A landscape with many valleys, sampled at points; each row gives a point and its height.
From any point a ball rolls to the lowest of the 2 points nearest to it. It stops when none of these is lower. Distance is the straight distance between rows; heights are no part of it.
kud: 12,6,-15,-7,5,9,21,27,-12,0,37,-19,28,-3,-14,-10,5,-24,7,12,6,3,5  (h 62.8)
gab: 5,24,4,-6,-18,11,11,-14,-12,-10,23,10,4,-5,-9,5,11,-29,6,-5,-13,-4,-15  (h 49.5)
Pufes: -29,-15,33,1,-6,-2,16,3,16,6,11,-6,-9,-14,-1,4,-4,15,25,14,3,-16,-28  (h 34.7)
pem: -15,5,-19,10,-4,-5,-21,12,-19,18,-5,-43,1,11,-14,-35,-13,-25,10,7,12,0,16  (h 62.4)
sop: -4,3,16,-5,4,10,7,-12,18,-6,-14,-3,-18,10,17,1,1,13,-20,27,26,-10,-8  (h 32.6)
gigog: 9,-3,-15,17,17,-20,-4,-1,6,-8,-25,5,15,-18,15,7,15,38,-15,-9,8,-10,2  (h 43.8)
pil: 2,-8,10,-2,9,15,21,8,-24,-5,32,-27,-1,-14,-5,-12,-1,-9,-6,10,10,48,5  (h 61.0)
Sebot: -13,15,-9,15,13,24,13,-6,11,27,14,-15,5,-1,0,-18,-21,-26,23,8,0,12,0  (h 10.7)
Fol: -3,-6,-6,-7,-25,-15,-4,-6,9,-21,3,9,-23,11,-17,11,-11,-3,-18,6,12,-23,-1  (h 22.7)
Sev: -22,17,26,8,-5,-24,-17,4,5,15,19,16,1,7,15,-32,-6,16,-18,28,2,-19,-12  (h 72.6)
libi: -3,-11,-15,3,7,-26,-15,-11,-13,-12,-20,15,11,20,5,12,6,44,-13,2,4,-20,-3  (h 47.2)
foga: -3,-10,-19,-9,4,12,-10,6,-8,-5,-14,-26,16,5,1,2,-7,-30,12,-13,-22,-19,22  (h 55.3)
ludu: -23,17,4,14,-14,-14,-18,9,-2,-13,4,13,10,-9,-8,-12,-13,33,-20,-4,-7,-31,-30  (h 40.1)
ludof: -34,-23,6,5,8,-5,-28,-5,15,-17,3,0,7,7,-4,4,13,25,1,-9,2,-11,-14  (h 30.9)
puvo: 2,3,-9,9,-19,6,6,-4,1,-13,24,18,-6,18,13,2,4,-12,13,-16,-14,-2,-5  (h 47.5)
guboz: -5,4,18,-15,-17,-15,-11,-23,-5,-10,22,8,-9,9,-17,15,23,-22,7,6,-4,-3,-14  (h 50.7)
Rolu: 10,5,7,-10,-5,-14,-4,9,21,8,-7,6,7,-12,19,13,23,-4,14,9,1,-20,5  (h 21.7)
luki: -38,7,-9,13,0,-34,-27,-2,17,6,-8,8,-5,-10,-7,-20,-11,27,-11,4,-10,-13,-17  (h 37.1)
Botat: -15,4,6,-8,-16,-13,-21,20,29,-20,2,24,-4,3,0,-34,7,12,-2,-2,11,-3,-13  (h 44.9)
Bipo: 14,11,11,-8,-18,1,-2,12,2,-12,14,31,-10,29,2,-5,15,4,8,3,-6,-17,-1  (h 45.2)
Dar: 18,3,-20,-9,-19,9,-2,-2,22,16,-30,8,-3,-6,-15,7,-3,-12,-2,-22,-21,0,-3  (h 13.5)
femol: 28,12,-15,4,12,10,9,-19,-16,4,-26,15,0,-8,-6,12,-9,18,-16,-34,-29,0,-5  (h 24.4)
saru: -8,13,-15,-2,-6,-1,3,19,20,4,-19,1,5,-6,2,14,16,-2,13,8,9,7,-13  (h 18.2)
lazot: 14,16,-17,13,29,16,-2,-16,-15,19,-29,9,20,10,13,3,-8,-13,15,3,4,16,19  (h 27.6)
Miko: 5,-15,32,-34,-10,-17,22,-10,-20,-1,20,-7,-6,-11,-2,4,14,-9,14,26,12,38,-1  (h 44.4)
Daka: 5,9,-13,20,-6,3,0,23,-16,-3,-16,-27,-3,13,-1,-24,-9,-34,-2,4,10,18,13  (h 64.1)
Zuv: 10,6,-15,20,18,13,-10,-21,-3,12,15,-17,12,-4,-11,20,-3,-22,-5,-5,-7,-5,12  (h 59.1)
koso: 4,9,-6,1,-27,-12,-10,-1,14,13,-29,14,-21,8,1,12,-9,18,-7,-18,-9,5,-14  (h 9.1)
vadif: -2,3,-1,-2,-24,3,20,28,0,-9,9,10,-21,-13,-28,-13,22,-14,0,10,-9,7,-14  (h 69.2)
suke: 6,15,-14,-7,-4,-34,-3,6,24,3,-27,4,-16,16,5,6,7,5,15,-14,-3,11,-6  (h 15.4)
Ref: -3,2,-12,-5,8,-17,-3,-21,-7,-3,-15,11,-6,18,20,33,-10,22,-2,0,8,-4,2  (h 49.1)
Gekup: 14,8,6,11,21,19,6,-4,3,1,-35,7,-2,21,11,0,13,-6,19,8,-2,2,8  (h 35.0)
rusuf: 0,-15,28,-25,-15,-19,22,-7,-20,-3,14,27,1,-9,-15,-34,11,26,-3,34,5,8,-14  (h 71.3)
tet: -9,-2,9,-11,-12,-12,-14,16,2,-20,-4,32,2,20,-28,-25,14,19,-2,12,7,-21,-10  (h 42.6)
desar: -9,-3,31,-8,-14,-8,-5,3,2,-8,1,22,15,2,-23,-2,3,16,4,19,26,-11,-24  (h 40.6)
Kop: -2,-8,23,-19,-2,-8,13,-1,-6,-18,20,13,-16,-24,-34,-20,21,10,-7,14,-3,14,-10  (h 70.4)
Gezog: 5,2,2,-9,12,12,9,3,28,18,-9,-7,-26,2,-4,10,-3,9,14,-4,-34,-14,3  (h 29.3)
Mirem: 3,-23,23,-23,-24,8,19,4,-23,-8,-4,0,2,14,-7,4,13,-23,0,23,25,31,-2  (h 43.2)
tase: -10,-6,-16,18,6,12,-11,14,1,14,-14,-9,-23,3,-18,23,-15,-7,-2,-2,3,23,14  (h 14.5)
riden: -22,-8,-1,-20,-4,30,18,-4,-19,-11,28,-11,13,7,10,-27,-12,-39,16,3,-4,11,7  (h 52.0)
vese: 21,-10,-19,-6,7,3,13,-10,-15,41,-28,11,17,2,21,5,-14,-8,4,-11,-15,10,13  (h 21.5)
duze: -20,-4,10,3,5,40,-10,17,-32,7,23,-25,-3,-10,-7,-28,0,-19,-4,14,-1,23,15  (h 62.6)
kir: -12,-16,31,1,-9,-10,18,-18,-20,-30,7,-15,-8,0,-1,-9,10,14,-6,-1,9,26,-30  (h 57.6)
Vibot: 14,16,14,7,-11,8,9,33,-8,-14,-9,-12,-23,6,-7,4,12,-11,-4,-1,-9,0,-4  (h 67.7)
kapam: -25,-6,23,-32,-23,-8,-13,-5,-13,-16,34,9,-4,-9,-3,8,20,8,-4,8,-4,-5,-17  (h 51.6)
Funeg: 15,14,0,13,-4,2,-3,26,-8,10,-22,-39,-11,-2,8,7,-6,-23,-3,-12,-14,7,11  (h 65.9)
lep: 32,3,-1,6,-1,-19,0,-2,6,-10,-16,22,-3,-11,29,1,-9,6,-9,-31,7,8,14  (h 34.9)
Voti: 6,-2,-10,7,16,0,-30,16,-25,29,-27,-11,6,-26,-11,-15,-28,-1,10,-17,-1,8,45  (h 39.4)
Vabas: -7,9,21,3,1,-2,11,-6,4,-7,12,19,12,-7,-7,18,-1,8,29,2,7,-21,-25  (h 37.9)
nepu: 20,0,-4,27,-7,-23,2,-6,12,-16,5,-2,-4,0,26,-5,11,-2,-10,-8,13,-3,-1  (h 42.9)
nepe: -6,-7,9,-15,3,18,15,-2,13,-15,12,-11,-8,4,-2,1,0,-10,-6,12,16,4,-3  (h 29.1)
Rivi: 21,-23,-32,4,6,26,1,7,2,9,-6,15,25,8,2,17,-7,15,-6,-27,-1,19,16  (h 22.5)
bor: 27,5,-11,-6,25,7,14,5,18,20,-7,-12,3,-18,24,9,-4,16,-13,0,-2,-8,21  (h 43.3)
nebel: -11,8,-20,20,11,19,7,11,-4,11,-17,-14,1,-7,3,19,1,-5,1,15,16,11,-1  (h 12.5)
Vun: -8,-3,36,9,2,-22,1,-3,3,-25,22,-14,-1,-1,-5,-24,7,19,-11,-2,10,-4,-29  (h 54.2)
dokon: 16,15,-22,-1,7,22,-11,16,-14,13,20,-15,13,15,24,-12,-28,4,-2,-25,-9,12,29  (h 49.2)
Rog: -23,-19,12,-2,-2,13,6,4,34,1,-6,4,-26,2,0,0,-1,5,19,0,-15,-17,-11  (h 32.2)
Fer: -21,-3,-22,-23,6,9,15,-4,-20,-15,2,-11,7,14,-5,2,-7,-38,18,13,-4,-7,6  (h 53.6)
Nin: -7,-10,10,7,7,-1,-21,-20,19,-14,-7,-3,-2,2,25,10,1,24,-3,-30,-13,-13,-6  (h 34.8)
Fubev: -9,-22,29,-17,-28,-3,17,10,-8,-27,-8,8,6,-7,-10,9,4,-4,4,13,30,5,-22  (h 42.0)
Tafu: -8,5,-5,9,-14,19,5,-22,6,-7,-25,23,3,-3,17,13,-6,2,6,-3,-5,-27,-18  (h 25.5)
Nukob: 28,-7,-18,-9,-5,0,21,-11,0,36,-24,15,4,-25,-1,6,-8,5,-16,-24,-21,-4,2  (h 17.5)
Rak: -6,-17,-9,10,-3,1,-8,-3,7,0,-1,-2,-30,8,-14,25,3,5,-18,2,-6,-9,6  (h 19.3)
Zekiz: 2,-9,-3,-3,-1,0,-7,10,8,-30,8,-8,23,6,-8,23,19,23,-5,-12,11,-12,-16  (h 24.5)
Dafi: 1,-5,16,-5,-12,9,26,-18,-26,-22,20,-3,7,-31,-6,-3,4,3,-9,4,10,40,-19  (h 59.4)
fose: -1,6,-28,-10,6,3,12,-3,13,16,-9,17,-24,8,-5,10,-13,-12,14,9,-21,-12,19  (h 25.1)
nez: -14,-4,26,-10,5,6,14,-6,-17,12,25,0,-19,-17,-12,14,11,-23,16,25,-1,18,6  (h 46.0)
tekog: 3,2,-10,2,-4,20,-9,4,-2,-4,25,-5,9,25,20,-14,-12,-33,11,-15,-4,12,17  (h 50.0)
Peken: 36,-12,-12,6,6,-1,-11,8,-13,-5,-17,10,14,-10,8,9,2,-7,-13,-35,2,23,27  (h 29.2)
sugon: 4,5,-22,16,31,0,-17,2,-10,25,3,-17,17,-15,-8,-16,-35,2,16,-3,17,-2,42  (h 34.3)
besa: 7,29,-12,-1,16,24,-1,-2,6,21,0,14,-6,-5,2,-15,-5,-29,19,9,-21,3,18  (h 19.5)
gat: 20,1,-19,17,3,3,10,-3,0,2,33,-19,24,5,-8,8,19,-19,-7,-5,1,-2,-5  (h 60.9)
mogip: 8,9,10,20,-6,-28,-3,-18,10,-15,20,-20,-8,13,-7,5,9,3,-17,-7,17,3,-24  (h 49.3)
lub: -2,3,-21,14,12,15,-3,8,-16,22,14,-50,11,5,-15,-2,-12,-14,-2,11,-2,-7,12  (h 60.8)
dupo: 14,5,-29,-12,15,20,-1,19,-3,31,2,-25,12,4,14,14,-15,13,-14,-4,-5,6,24  (h 46.5)
pude: 6,16,-14,11,8,24,6,-16,-5,-3,-29,-3,-4,-7,16,12,0,-1,-9,-10,-35,-18,-1  (h 21.0)
zemog: -2,-7,-31,-5,8,13,-8,2,2,-12,9,3,18,19,-5,30,9,12,-1,-11,11,13,5  (h 17.1)
kezez: 21,-16,-5,7,22,-1,-9,-11,2,8,-10,-22,11,1,-10,14,-13,-17,10,-26,-20,-3,26  (h 57.2)
let: 3,3,2,25,28,11,2,10,7,14,12,-12,1,-13,13,-10,-21,-23,14,4,11,3,31  (h 23.3)
gofon: 25,-8,25,-5,7,-26,-16,0,18,1,-20,22,4,-6,31,-4,15,14,6,-12,-3,-17,16  (h 26.7)
giz: -6,16,24,13,-17,-16,-20,-10,15,25,8,8,-8,4,12,1,6,20,-9,4,-7,-22,-19  (h 73.2)
gopil: -28,7,33,-11,-10,-24,-2,-10,-17,5,18,23,6,0,-9,-41,-1,15,-17,32,5,9,-27  (h 71.9)
zubes: -48,-10,11,0,20,-23,-29,-6,-7,-13,16,2,10,-1,-14,-12,-5,22,-10,13,-3,-17,-13  (h 34.2)
vizif: 8,-10,6,-14,-24,-5,13,-3,27,-24,17,5,-14,0,-15,-14,3,-16,-20,15,18,-10,-3  (h 25.7)
mag: 6,-2,0,14,32,2,6,-9,29,-4,-21,-5,-1,-10,28,7,3,16,-8,9,15,-10,11  (h 38.0)
lired: 9,-9,-1,-18,12,-28,-5,-17,-5,21,-20,24,-6,-8,9,24,-4,36,-10,-21,7,11,8  (h 50.6)

Call two points neighbours if one is among the 2 nearest of the other. Go from one point of each pair to the other, from neighbour to neighbour, staying as low as possible. Name the highest point that can't be avoided.
nebel / Sebot => Vabas
Nukob / pude => femol
nebel / Nukob => saru

For each start below, name the point where the ball stops.
pil => zemog
nepe => nebel
Vabas => Sebot
rusuf => desar
